Points on a hilly landscape, in no order, each with its height.
From any point a ball rolls to the lowest of the 2 points nearest to it. It stops when none of these is lower. Distance is the straight distance between rows; heights are no part of it.
k_740: [155 143 134 133 155  96 141 141 121 170 141 150  77 138 122  57 139 101
 116  84 177 156 124 183 102  97 140 139 128  94 123 165 162 115 107 112
 140  82  72]  h=398
k_682: [178 106 144  82 129 116 133  86 164 107 126 112 120 150 103 202 119 120
 144 121 136 105 121 139 134 120 132 117 176 147 151 138 196 110  98 120
 142 155 131]  h=446
k_724: [118  99 104  89 108  99 156  98 132  62 130  73  95 112 110 156  85 170
 128 147 116 152 107 134 128  96 138 108 115  76 146 103 113 101 136 104
 105 106 141]  h=711
k_264: [138 161 118 124 155  75  99 174 191 154  82 151 120  90  67  48 109  74
 120 112 131 133  96 158 103 119 132 160 100  90 162 181 174  76  86 121
 133 124  41]  h=701
k_39: [121 109 124 183  91 172 158 190  99 138 162 139 128 166 160 116 139 121
 101 146 116 100 161 157 106 128 137  89 143 113  73  95  76 118 160 146
 134  82 130]  h=269
k_837: [161 175 151 181 168 125 114 172  76 174 102 179  98 106 165  88 159  28
  98 113 167 122 148 102 136 151 150 106  89 140 100 158 120 141 147 135
 145 100  67]  h=600
k_843: [157 159 138 106 156 129 134 132 140 163 117 157  91 114 104  71 137 116
 123  85 149 128 135 179  89 115 134 148 154 137 148 167 168 117  81 130
 143 114 111]  h=421
k_36: [ 92 162 184 169 163 145  93 134 170 127  86 129 129 116 149 175 168 193
 117 199 157 156 118 120 224 118 107  85  97 122 150 107 142 159 136 163
 136 130 162]  h=345
k_251: [179 109 100  96  74 117 102 158 142 175  95 134 114  78  93  63 134  35
 116 158 103 151 164  95 152 138 116 175 138 148 157 183 145 139  76 112
 139 112  89]  h=643
k_558: [144 215 152 148 214  92 103 118 148 156  98 166 116  84 129  87 132  50
 110  56 170 111  90 122 113 122 130 121 105 115 173 156 150 106 107 124
 122 133  97]  h=176
k_136: [162 165 134 134 160 129  87 177 139 174  47 175 113  55 108  90 139  11
 108 121 124 115 127 101 128 138 115 145 104 141 139 180 138 119  72 138
 112 144  80]  h=614
k_281: [104 154 112 135  87 134 150  85 143 131 121  98 108 157 130 137  94 160
 121 130 148 113  78  83 165 172 116 104 125 123  98 104  98 102 172 126
 139 147 165]  h=635
k_121: [168 132  89  94  60 113  94 146 160 194  93 109 123 105  99  70 136  72
 149 162  96 188 108 118 177 158 130 181 145 149 181 164 145 148 107 104
 145 114  96]  h=660
k_743: [141 150 111  80 124  75 116 136 194 152 123 113 122 109  68  51 112  81
 121 115 136 135 113 139 102 139 140 174 135 123 172 178 158  96  97 117
 153 119  71]  h=688
k_858: [171 143 141 103 130 148 129 141 138 113 149 114 149 143 101 204 126 110
 126 165 115  67 159 134 160 163 176 115 138 127 100 115 148 103 107 155
 152 154 130]  h=264
k_435: [ 41 103 123 107 119 129 134  64 124  81 142 126 166 125 143 153 154 143
 128 116  77  96  78 112  92  90  90 146  88 123 143  57 120 127 129 112
  55 122 115]  h=717
k_696: [108 164 159 100  88 179 130 139 107 157 173 124 128 133 112 121  95 121
 140 145 129 113 162 128 150 212 135 139 101 193 114 138  94 106 142 149
 191 137 127]  h=239
k_239: [144 141 161 116 143 162  95 170 137  85 150 135 183 157  93 183 152 157
 139 160  94 120 176 151 137 147 168 104 124 118 127 126 125 164  98 146
 172 127 175]  h=228
k_850: [130  91 122 125  64 181 168 167  99 115 130 151 112 110 146 112 130 134
 123 186 136 111 202 120 107 161 104  85 105 193 128 102  91 141 130 125
 125 101  96]  h=161
k_661: [ 98 138 159 112 134 167  69 134 126  80 130 120 183 125  89 186 158 187
 134 189 101 131 153 151 145 125 143 118 102 121 136 110 115 164 128 123
 124 110 185]  h=299
k_194: [ 96 111 107 107 148  74  97 168 180 144 119 101 140 164 104  93  74 149
 128  91 127 121  96 117 161 195 121 206 156  99 177 199 145 129 113 120
 176 139 112]  h=693
k_263: [ 81 110 128 140 116 103 146  68 161 106  96 102 112  83 140 158 114 177
 170 169 178 169  81 122 173 117 130  88 116 109 194 111 139 148 138 125
 136 138 145]  h=384
k_83: [139 131 135 133 121 169 103  85 148 117 141 151 158 144 124 204 168  93
 144 152  94  74 157 141 100  85 150 103 166 148 124  91 188 108 110 141
 100 155 149]  h=268
k_238: [152  98 133 120 113 163 140  73 143 120 131 156 128 138 137 163 152 107
 150 132 104  97 148 148  80  92 128  93 168 159 131  77 165 110 107 127
  92 127 135]  h=307
k_675: [127 127 107  91 101  99 104 150 176 166 101  89 114 151  96  98 109 149
 135 118 117 137  83 130 164 201 122 192 153 131 167 183 128 146 117 111
 177 132 120]  h=683
k_723: [163 115  96 182 169 114 161 118  95 166 118 180  89 131 144 150 139  93
 136 106 149 102 101 174 123 123 123 121 126 112  85 120 193  89 110 128
 128 118  92]  h=389
k_5: [ 92 130 125 152 139 115 122  99 123 117 128 119 190 125 136 151  77 127
 149 125 149  63 127  92 163 177 146 144 178  90 131 147 162 120 125 138
 165 192 165]  h=373
k_419: [185 117 120 113 102  69 125 171 154 154 110  98 151  92 128  49 139  17
  90  95 123 143 123  93  72 105 116 136 123 124 157 159 108 136 120 134
 129 114  95]  h=793
k_429: [142 140 152  98 131 140 106 127 131 103 107  93 109 127  97 188 145 190
 117 204 134 158 125 129 213 146 147  91  92 129 109 105 111 124 150 116
 119 110 143]  h=276
k_577: [157 122 127 108 132 104 155  88 154  98 130 138 128 121 112 181 103 118
 147 100 127  85 126 164 110  83 144 131 163 103 153 127 209  91  82 129
 131 156 120]  h=423
k_866: [172 146 109 176 144  78 135 201 110 166  96 155 105 123 146  72 154  60
  83 112 135 136 138 106 105 141 126 156 125  93 107 179  78 114 147 135
 136 102  63]  h=615
k_584: [134  66 121 129 120 146 195 184 127 126 101 115 142  98 144  75 161 163
 126 137 150 159 135 133  92 102  81  88 150 169 155 111  84 160 153 129
  79 119  84]  h=430
k_612: [146 160 109  89 146 104 142 114 136 155 153 111 101 123 106  81 111 119
 112 105 138 132 143 117  86 151 135 169 145 147 138 146  84 105 127 125
 129 119 126]  h=450
k_221: [ 93  99 110 143 102 132 139 111 104  98 150 123 110 142 161 139 118 142
 113 112  72 139 108 163  92  70 138 134 130  56 101  92 102 114 141 124
 101 118 148]  h=411
k_201: [115 130 122 143 121 117  96 111  95 126 146 146 120 140 154 190 173 131
 125 146  84 103 126 188 139  84 170 154 116  43 105 119 167 129 117 133
 102 142 114]  h=474
k_486: [170 141 118 180 192  77 126 175  72 157 104 162 104 115 148  99 157  41
  93 109 168 141 122  99 145 157 125 118  94 126 104 170  96 133 171 112
 136  79  58]  h=606
k_709: [ 51 133 134 173 120 139  82  84 107  91 105 102 131 123 148 149 118 179
 153 158 156 133 105  79 193 114  49 144 100  86 116 118 152 127 178 150
 115 116 179]  h=593
k_605: [104  88  89 140 162 187 173 171 137  81 104  76 118 107 116  86 136 154
 128 126 141 198 124 115 109 104  94 113 123 143 110 122  74 135 177 163
  83 131 131]  h=492
k_852: [122 128 103 154 209  79 122 174 141 111  70 185 162 135 114 140  87 154
 141  58 107 118 101 143 109 177 108 131 111 104 156 178 179 122  61 126
 148 145 126]  h=531
k_412: [115 179 151 143 174 105  88  95 118 158 165 142 159 104 115  67 113 142
 133  63 152 118 148 131  92  96 121 187 148 122 176 169 147 127 117 123
 126 125 159]  h=201
k_273: [128  79 103 122  83 127 184 166 149 116  82  88  89 124 142 123 133 134
 119 176 152 154  83  83 163 157  91  78 116 140  93  91  83 138 183 137
 134 130 106]  h=677
k_933: [161 166 111  76  98 102  99 120 114 168 133  81  88 106 127  86 131  74
 112 118 137 160 150  84 119 174 116 166  71 183 172 160  91 154 124 130
 128 120  91]  h=380
k_265: [161 128 131  98 109 159 148 123 120 132 157 135 111 133 124 159 115 106
 120 157 110  67 177 147 121 166 136 118 138 157  96  92 122 101 113 149
 142 121 127]  h=302
k_463: [ 78  84 116 144 121 123 129  95  85 143 165 148 107 161 173 147 149 110
 137 120  95 131 113 181 107  87 153 161 121  53  94 101 143 140 149 126
 117 104 115]  h=447
k_686: [150 135 133  78 104 155  94 161 110 158 111 142 109 106 100  88 131  96
 113 125 121 140 178 124 138 189 134 174 114 212 140 177 132 158  86 139
 179 141 108]  h=317
k_152: [ 86 121 103 115  95 103 156 106 134  63 149  88  94 116 119 116  58 174
 148 116 101 156 115 165  91  76 123 135 122  72 156 132 105  96 130 108
 125 109 141]  h=731
k_944: [116 157 130 131 166 121 105 175 115  73 156 135 206 142  92 190 121 163
 122 159  89  95 150 112 180 125 189 142 120  79 100 141 143 130 104 135
 145 176 157]  h=359
k_864: [175  89 136  99 137  90 109 151 182  90  96 116 120 169 108 174 137 145
 153 128 116 152 115 117 144 160 152 115 159 139 180 174 162 183  75 119
 196 131 144]  h=489
k_996: [ 81 153 121 150 138 122 139  75 113 144 173 166 160 124 152  90 113 128
 133  80 117 120 125 122  72  77 138 162 155 112 127 115 119 122 147 123
 107 154 161]  h=275
k_71: [176 144 168 112 134 129 115 140 157 121 147 127 161 204 119 214 127 121
 126 125 120  88 131 101 189 168 141 111 144 158 101 141 168 127 104 136
 170 176 140]  h=298
k_830: [123 161 114 131 110 175 138 162 101 138 145 109 114 116 123  71 131 125
 134 136 132 158 185  95  87 149 144 112  97 184 113 125  43 139 159 158
 116 113 121]  h=537
k_932: [157 109 120 115 184 102 132 167 171  83  81 144 131 164  94 167 130 124
 147  92 102 129 131 116 109 156 122 114 148 118 165 177 189 154  47 147
 182 136 129]  h=518
k_480: [115 115 136 158 150 139 122 119 102 157 169 122 131 159 165  89 140 118
 127  66 128 198 122 145  84  68 161 151 126 109  95 133  95 151 186 114
  94 117 134]  h=178
k_652: [125 117 136 158  56 176 167 199  94 127 158 158 124 134 154 104 126 123
 101 164 121  91 195 140  96 146 130  86 123 164 103 112  77 118 139 134
 142  84 108]  h=220
k_409: [153 139 163 128 116 191 106 161 122 118 121 141 140 139 119 164 152 142
 147 162 101 101 193 189 108 147 153  99 137 139 129 116 135 151 108 154
 160 113 159]  h=155
k_404: [133  96 155 108 151 142 145  75 159 109 105 115 110 111 137 196 164 146
 159 202 148 164 123 125 168 117 111  83 113 133 153  72 133 127 117 112
  82 123 106]  h=374
k_507: [129 139 139 137 164 124  93 156 121  72 138 151 191 146 118 184 146 170
 136 142  88 114 161 136 132 110 161 130 141  72 133 148 154 172  86 134
 151 164 170]  h=301
k_909: [184 156 155 108 151 114 137 130 113 163 148 145 122 110 166  74 143  59
  81  65 139 127 151 109  72  96 137  98 127 180 117 117 117 142 132 130
 101 124 120]  h=773
k_306: [175 145 130  90 125  87 138 131 145 153 130 120 136  99 134  60 140  44
  95  80 149 133 130  93  66 115 142 116 135 166 142 139 114 135 119 134
 117 135 110]  h=782
k_21: [122 121 148 155 121 117  99 126 148  99 117 122 193 163 141 169 111 143
 149 131 158  94 119  87 186 171 159 106 174 107 139 151 168 158 114 125
 181 191 175]  h=347
k_455: [ 97 152 108 139 170 110 113 131 137 113 150 102 115 124 106 101  63 170
 132  92 119 121 139 146 107 141 126 217 155  80 162 195 106  94 114 126
 152 133 150]  h=720
k_729: [132  76  94 124  54 134 171 178 130 116 101  92 117 123 114 102 121 113
 116 181 131 138 109  73 134 170 111 104 130 151  86 123  57 132 175 133
 154 116 115]  h=667
k_391: [163 185 159 161 181 143  79 176  97 171  52 187  89  74 135 100 150  32
 108 108 155 116 113 115 141 154 128 116  84 153 117 175 129 131  99 123
 124 131  73]  h=607
k_698: [ 65 144 111 129 102 155 123  81 130  99 156 100 156 154 115 175 117 128
 118 158 111 115 111  86 166 138 109 100  81 124  79  68 109  96 183 135
 107 104 177]  h=613
k_8: [159 146 176 152 116 137  98 161 170 120  93 130 122 157 152 197 159 190
 151 167 138 154 108 114 184 154 107  72 107 187 160 130 125 186 106 139
 163 158 151]  h=297
k_124: [126  75 106 160 108  92 188 133 109 128 146 151 124 143 174 120 119 111
 125  86 137 132 105 182 108  74 143 112 160  65 107 103 161 112 131 124
 125 137  95]  h=309
k_699: [145 114 129  88  94  83 146  89 151  92 108  77  87 124 122 164  99 173
 124 163 152 141  76 117 180 115 168  97 119  95 147 119 130 111 144  82
 118 132 132]  h=696
k_560: [117 192 138 144 209  92  95 130 147 154 113 157 154  91 103  70 115 105
 116  56 165 114 120 134 114 129 132 161 141 116 185 188 169 115  92 136
 133 148 118]  h=145
k_90: [124  85  92 115 115 140 180 149 126 113 124 100 123 115 124  88 126 154
 129 124 140 159 119 127  77 121 115 101 151 139 125  97  75 130 154 127
 101 125 129]  h=462
k_750: [ 34 140 124 146 119 167  91  81  96  91 137 133 133 126 128 137 123 180
 136 134  91 101 113 118  76 103  91 187  94 110 123 122  98 137 156 133
  82  93 170]  h=402
k_630: [ 79 158  92 150 131 142 133  89 131 149 137  89 109 129 113  91 125 185
 167 129 183 161 101  80 163 147  84 147 126 137 158 145 105 142 157 141
 116 137 148]  h=433
k_462: [165 112  97 137 101  96 168 191 128 148 109 140 114 118 127  65 138  94
  90 128 127 116 138 109  77 136 133 151 168 106 104 158  80 119 132 135
 138 112  90]  h=631
k_359: [178 118 167 109  93 143 104 148 154 120  86 113  98 149 135 201 148 157
 150 177 135 148 124 132 174 172 128  89 118 195 142 137 131 168 116 127
 168 153 130]  h=273
k_635: [144 173 124 139  90 154 106 167 101 164 113 131 113 101 129  54 154  97
 121 132 126 137 188 110  81 157 180 127 127 165 135 156  80 153 133 159
 147 109 110]  h=567
k_741: [162 150 130 136 154 155 118 131 135 119 134 150 158 138 115 205 149 108
 136 144 102  66 160 155 118 122 157 116 144 124 108 113 184 107  98 160
 134 162 142]  h=229
k_106: [137 125 106 151 124 133 147 140 103 154 133 135  76 146 137  85 135 151
 121 110 133 146 145 173  79 120 150 148 159  79 112 139  97 121 135 128
 137  94 120]  h=339
k_253: [ 91  94 152 118 166 118 164  81 167  96  97 110 113 111 152 167 160 134
 125 186 147 187 104 107 189  95 115  73 104  92 142  60 130 126 137 123
  99 117 109]  h=392
k_370: [ 58 144 129 142 121 183  89  98 109  82 119 110 151 118  96 160 129 179
 143 169  98 121 145 130 116 127 117 136  95 101 130 111 104 138 160 144
 117  91 193]  h=353
k_640: [ 99 152 114 170 149 130 136 110 111 135 169 143 134 145 165  85 117 118
 122  71 120 168 119 132  76  73 163 157 147  98 103 134  88 124 169 129
 111 158 154]  h=224
k_347: [105 146 135  98 134 128  87 134 117  79 165 110 166 141  75 181 121 175
  96 176  93 109 129 113 215 111 184 150 123  98  86 133 135 114 139 113
 129 143 173]  h=358
k_883: [ 92  60 116 114 159 130 181 121 146  62  95  75 125 107 134 150 126 145
 121 148 127 188 100 116 153  96  91  81 113  94 132  62 114 116 165 132
  95 115 120]  h=415
k_235: [129 131 179 171 152 125  80 149 164 113 109 139 152 151 145 188 167 214
 148 178 152 169 107  98 203 120 106  79 101 153 144 121 132 185 109 125
 132 148 173]  h=321
k_527: [164 180 133 153 182 145 142 159  95 167 135 198 100 112 137 124 132  85
 111 118 114  74 157 162 127 158 128 146 119 165  84 107 139  82 119 152
 155 130  97]  h=364
k_135: [105 128 155 134 120  97  81 106 119  88 112  90 148 115 134 172 106 213
 134 158 147 150  90 105 214 111 113 117 116  96 147 142 144 150 140  99
 125 143 183]  h=569
k_570: [159  84 140 143  99 143 175 171 106 153 120 148 142 126 168  71 162 140
  93 109 139 140 151 142  87  99  97  82 157 185 126 131 107 163 144 113
  81 111  91]  h=401
k_508: [ 97 120 116 121 177  87 117 157 141 107 132  98 149 137 109 121  62 173
 135  89 117 107 132 139 132 172 118 192 157  73 171 188 141 123  97 131
 177 143 143]  h=706
k_252: [126  91 147 144 128 103 142 140 108 148 171 109 146 155 150  77 122 110
 123  47 165 204 122 183 102  44 151 139 131 111 118 136 127 142 175 102
 105 112  94]  h=225
k_38: [139 109 115 172 127 147 157 142  93 167 141 161 102 159 159 110 149 118
 119 132 135 111 154 167  99 128 151 115 155  93  83 113 122 131 142 138
 137  95 113]  h=305
k_902: [163 136 125 169 179 115 104 144  97 111  97 165 149 157 126 215 154 141
 149  97  95 139 115 180 128  97 137 115 109  88 114 158 218 137  82 132
 133 163 125]  h=502
k_954: [142 106  91 115  84 122 163 161 135 136 111 115 115 120 108  84 119  93
 118 153 125 113 137  88  98 173 152 143 162 125  95 134  67 112 142 141
 157 124 110]  h=649
k_833: [ 90 121 143 125 102 109  74  77  95 111 172  95 172 139 140 178  91 147
 125 139 132  63  97  85 180 122 106 170 133  93  96 114 150 115 142 114
 116 152 183]  h=656
k_938: [150 152 175 143 101 138  97 136 163 113 136 125 183 188 129 190 132 149
 137 143 147  95 114  96 198 160 155  86 154 143 115 136 152 139 123 119
 169 181 171]  h=320
k_261: [103 118 117 105 111 134 166  38 144 144 155 135 148 136 133 136 119 144
 162 126 156 123 101 105 133 137  97 111 142 154 135  88 138 127 144 108
 105 153 151]  h=691
k_465: [123 100 125 107  98 170 164 141 114 111 116 111  92 114 135 145 136 143
 143 207 139 132 169 117 148 170  97  73  98 158 125  80  86 138 142 140
 125  98 106]  h=211
k_76: [ 75 117 122 116 106 101 120  51 112 111 187 124 173 121 141 167  90 122
 134 131 113  58 105  96 135 106 113 162 148 100 121 102 151 111 130 122
 108 157 171]  h=668
k_744: [160 120 159 100  87 159 118 144 133 112 103  99  96 124 122 188 139 156
 139 207 145 133 145 137 187 177 137  80 100 163 126 110 107 141 130 129
 148 121 121]  h=247
k_396: [126 144 160  96 125 162 114 179 119 147 138 152 143 128 106 112 108 102
 122 123 109 111 176 132 143 220 143 160 116 186 123 164 118 130 104 165
 212 147 110]  h=277
k_782: [123 105 161  98 130 106  97  90 140  83 134 114 160 111 112 195 125 192
 148 169 134 157 106 132 185  91 138 125 133 120 163 139 154 151 111  87
 107 155 161]  h=549
k_453: [166 127 130 138 134  91 138 162 112 163 158 117  76 156 142  59 143 118
  99  82 157 173 140 165  82  97 135 143 129 103 125 171 102 126 140 112
 124  69  85]  h=375
k_280: [141 113 126 102 113 133 136 106 135 112 119 117 104 111 109 131 122 181
 150 131 123 128 139 189  89 121 139 131 151  97 171 121 131 133 104 121
 134 110 147]  h=485
k_315: [166 140 112  83  80 141  92 148  92 158 109 115  93  81 113  79 144  92
 107 137 132 151 186 101 121 167 134 171  78 199 166 166 121 171 100 128
 142 121  90]  h=351
k_792: [ 83  76 119 123 119 148 139 107 126 115 139 118 162 141 157 139 167 129
 112 100  56 105  79 146  87  85 101 135 100 135 107  30 105 120 137 114
  57 129 118]  h=732
k_260: [143 115 146  96 124 122 109 101 136  80 125 118 138 103 111 178 129 179
 141 155 111 133 136 171 125  91 163 123 149  88 169 127 149 140  98 110
 120 138 158]  h=519
k_297: [141 178 105 102 136 116 133 110 132 155 160  67  93 139 132 100 128 111
 131 105 158 173 127  67 125 163  97 150  75 174 146 155  57 141 155 144
 105 135 112]  h=403
k_158: [ 88 179 144 130 132 179 122 114 117 165 189 162 153 137 132 109 132 117
 137 130  91  98 164 118  83 122 129 152  98 184  95  78  80 122 167 133
 105 104 156]  h=249
k_234: [137  66 126 126 120 145 156 136 119 146 161 129 143 146 163 123 152 129
 100 101  74 105 114 168  91  88  92 125 132 145  95  47 106 114 133 114
  66 111 115]  h=743
k_867: [ 84 102 122 145 105  92 173 123 106 131 165 152 140 150 170  93  99 103
 147  59 131 174 108 196 107  44 149 137 149  86 110 116 145 126 151 116
 130 149  99]  h=274
k_430: [ 82 162 130 149 141 125 103  72 104 140 180 140 162 112 130  82 110 152
 147  89 138 124 139  93  72  80 112 192 133 126 144 140 102 131 151 116
  89 127 171]  h=272
k_504: [116 142 144 144  98 116 110  85 124 138 141  93 141 158 138 154  81 180
 125 114 153  79  88  96 182 160  98 144 144 102 114 121 134 108 144 109
 140 156 182]  h=644
k_769: [ 97 172 151 106 107 187 142 136 102 155 203 144 136 126 125 112 102 103
 139 144 118 111 184 122 114 163 135 132  89 200 102  93  79  92 156 138
 143 117 138]  h=198
k_128: [140 136  95  84  80  88 103 137 188 182 110  88 111 134  81  66 115 114
 146 142 112 161  82 125 152 169 130 192 140 128 177 173 138 121 126  98
 156 118  90]  h=673
k_536: [ 53 149 117 176 105 163 104  79 119  95 134 109 146 152 127 148 103 157
 143 147 146 121 109  67 177 141  68 133  85 114  83 107 127 100 192 148
 120 109 189]  h=602
k_35: [152 121 122 156 157 122 107 127  82 132 116 153 125 145 143 204 164 132
 150 135 110 127 128 206 145 106 155 135 112  58 107 144 207 137 105 130
 125 141 113]  h=491
k_67: [140 129 123  93 134 120 133 123 156 132 118 126 116 114  89  95 116 159
 146 102 133 123 130 183  92 141 132 154 163 130 178 164 163 136  85 125
 167 119 131]  h=451
k_162: [ 60 122  89 136 121 125 159  74 142 100 123  92 107 104 119 113 102 183
 172 139 161 169  93 105 147 124 100 120 126 111 171 126 120 137 157 129
 130 130 154]  h=410
k_175: [161 151 139 106 139 153 142 134  98 163 159 171  96 117 137 102 125  98
 102 125 114  90 187 150  97 140 130 141 136 186  95 109 116 105 112 141
 136 118 119]  h=338
k_995: [108 118 126 112 118 124 141  37 139 134 173 144 169 132 129 151 103 123
 149 115 144  75 115 111 127 127 113 144 167 140 131 104 170 116 122 117
 120 162 167]  h=681
k_790: [141  87 133 106 114 143 140  65 150  96 129 126 139 121 132 187 151 127
 152 168 122 132 126 125 125 103 139  75 144 145 141  62 139 113 115 103
  76 132 131]  h=346
k_892: [ 94 137 107 123 102 159 158 104 134 118 164  99 142 151 116 149  96 113
 123 147 123 107 122 101 137 162 136  94 119 144  75  72  86  90 174 143
 137 126 168]  h=623
k_722: [161  70 130 131 101 165 170 112 130 124 123 159 126 138 157 129 150 111
 136 130 116 112 153 142  78  98 100  67 171 188 126  78 143 121 112 116
  82 110 112]  h=340
k_246: [114 174 112 117 139 134 123  84 123 161 163  98 129 133 103  94 115 144
 140 117 156 138 140  88 124 168 117 160 126 168 139 149  75 129 150 137
 122 133 150]  h=424
k_802: [169  98 147  86 113 104 122 112 179 113 109 101 118 152 110 174 121 161
 151 125 141 130 101 143 152 156 128 125 157 146 173 159 168 152 101 107
 170 146 141]  h=466
k_80: [119  99 102 110 193  76 124 177 188 116  88 162 145 164  95 125  96 122
 144  82 114 117 105  98 133 193 104 147 130 115 165 190 183 145  55 134
 173 130 112]  h=540
k_502: [115  60 104 182 117 128 171 161  96 132 147 123 147 148 181 122 125 117
  96  97 126 128 103 171 111  87 144 113 181  77  81 107 123 121 169 132
 117 152 120]  h=334
k_929: [160  91 125 107  86  93 168 122 167 112  74  93  81 122 147 161 135 147
 121 184 164 143  65  91 168 132 140  63 113 117 124  87 111 122 156 106
 114 127 112]  h=686
k_88: [ 97 140 144 163 139 131 119 100 168 126  74 107 110  95 146 172 148 183
 142 198 171 163  92 117 195 140 133  73 108 121 165 108 136 163 146 151
 143 135 155]  h=362
k_318: [157 105 133  93 135 127 160 114 121 163 173 157 111 139 147  98 140 123
 111  87  98 127 134 165  77  84  92 144 126 165 108  76 118 108 118 107
  73  95 110]  h=754
k_125: [156 139 113 103 133 126 111 166 155 171  63 159 122  79  87  75 143  44
 123 133 118 123 139 111 123 154 130 168 151 143 138 186 154 126  77 144
 143 140  90]  h=626
k_912: [138 140 129 166 191 107 123 143 114 111  96 172 159 139 132 172 117 149
 149  72 101 114 116 175 113 128 113 134 123  84 140 163 207 137  72 135
 156 159 143]  h=516
k_65: [128 204 153 146 164 150 109 108 112 172 180 161 143 129 146  93 139 102
 119  95 110 114 173 105  84 110 153 144 119 166 107 107  83 131 170 139
 116 116 158]  h=294
k_890: [111 132  89 134 142 183 155 164 130 105 127  77 116 123 115  83 134 125
 134 133 148 193 139  75 115 138 116 112  96 174 106 135  48 147 176 175
  99 137 125]  h=512
k_717: [155 131 114 165 157 125 153 100 119 141 106 174 107 126 133 170 133 101
 146  88 130  94 105 178 104  88 129 118 144 107 114 123 220  84  90 140
 124 150 108]  h=400
k_967: [157 174 155 167 128 146 102 177  77 180 115 167  88 114 155  65 157  73
  95 119 149 125 193 128 118 148 168 130 107 141 106 174 112 153 131 147
 159  91  81]  h=590
k_772: [166 138  92 193 183 108 156 153  77 175 129 192  98 127 151 121 144  81
 119 118 147  98 111 149 140 155 127 121 114 145  68 111 140  91 145 121
 137 110  82]  h=379
k_784: [100  65 113 161  95 144 163 156 109  87 123  97 137 125 159 107 101 157
 111  90 116 170  93 181  95  62 124 113 163  90 109 110  98 110 167 117
  95 140 136]  h=368
k_950: [ 52 106 125 110 125 144 147  46 130 119 156 144 178 129 135 137 137 140
 157 127 115 104  98  95 103 108  76 143 112 143 135  63 131 138 147 114
  70 136 140]  h=704
k_680: [169  90 137 144 100 153 167 141 111 155 129 184 104 143 166  90 155 102
  97 107 133 117 158 142  84  90 106  85 171 186 104 130 146 135 108 116
  98 101  95]  h=372
k_650: [ 71 126 155 144 112 100  55 108  82  69 101  87 146 101 150 161 108 190
 155 163 145 152  96  87 208  92  68 140 105  85 126 142 158 140 162 126
 106 127 180]  h=583
k_854: [121 130 118  87 124 130 101 114 117  79 130  98 122 121  77 174 125 182
  92 194 102 144 131 119 204 106 182 124 113 105  91 108 121  98 152 104
 101 109 158]  h=315
k_969: [175 143 157 100 160 126 137 116 111 178 177 168 107 125 165  82 147  89
  90  68 112 132 146 140  87  68 111 126 117 187 100  94 123 130 126 109
  76 103 110]  h=764

For each start below, name the point where the ball stops.
k_306 -> k_850
k_162 -> k_744
k_463 -> k_480
k_950 -> k_850
k_724 -> k_741
k_264 -> k_741
k_650 -> k_850
k_740 -> k_850
k_612 -> k_769
k_577 -> k_741
k_194 -> k_741

Write out the way that a ball takes from each point below.
k_852 -> k_912 > k_902 > k_35 > k_201 > k_463 > k_221 > k_784 > k_502 > k_124 > k_867 > k_252 > k_480
k_419 -> k_462 > k_866 > k_486 > k_837 > k_967 > k_635 > k_830 > k_890 > k_605 > k_90 > k_584 > k_570 > k_680 > k_722 > k_238 > k_83 > k_741
k_630 -> k_162 > k_263 > k_88 > k_36 > k_235 > k_8 > k_359 > k_744
k_932 -> k_864 > k_802 > k_682 > k_577 > k_717 > k_723 > k_772 > k_527 > k_175 > k_265 > k_858 > k_741
k_508 -> k_194 > k_675 > k_128 > k_121 > k_251 > k_125 > k_136 > k_391 > k_837 > k_967 > k_635 > k_830 > k_890 > k_605 > k_90 > k_584 > k_570 > k_680 > k_722 > k_238 > k_83 > k_741
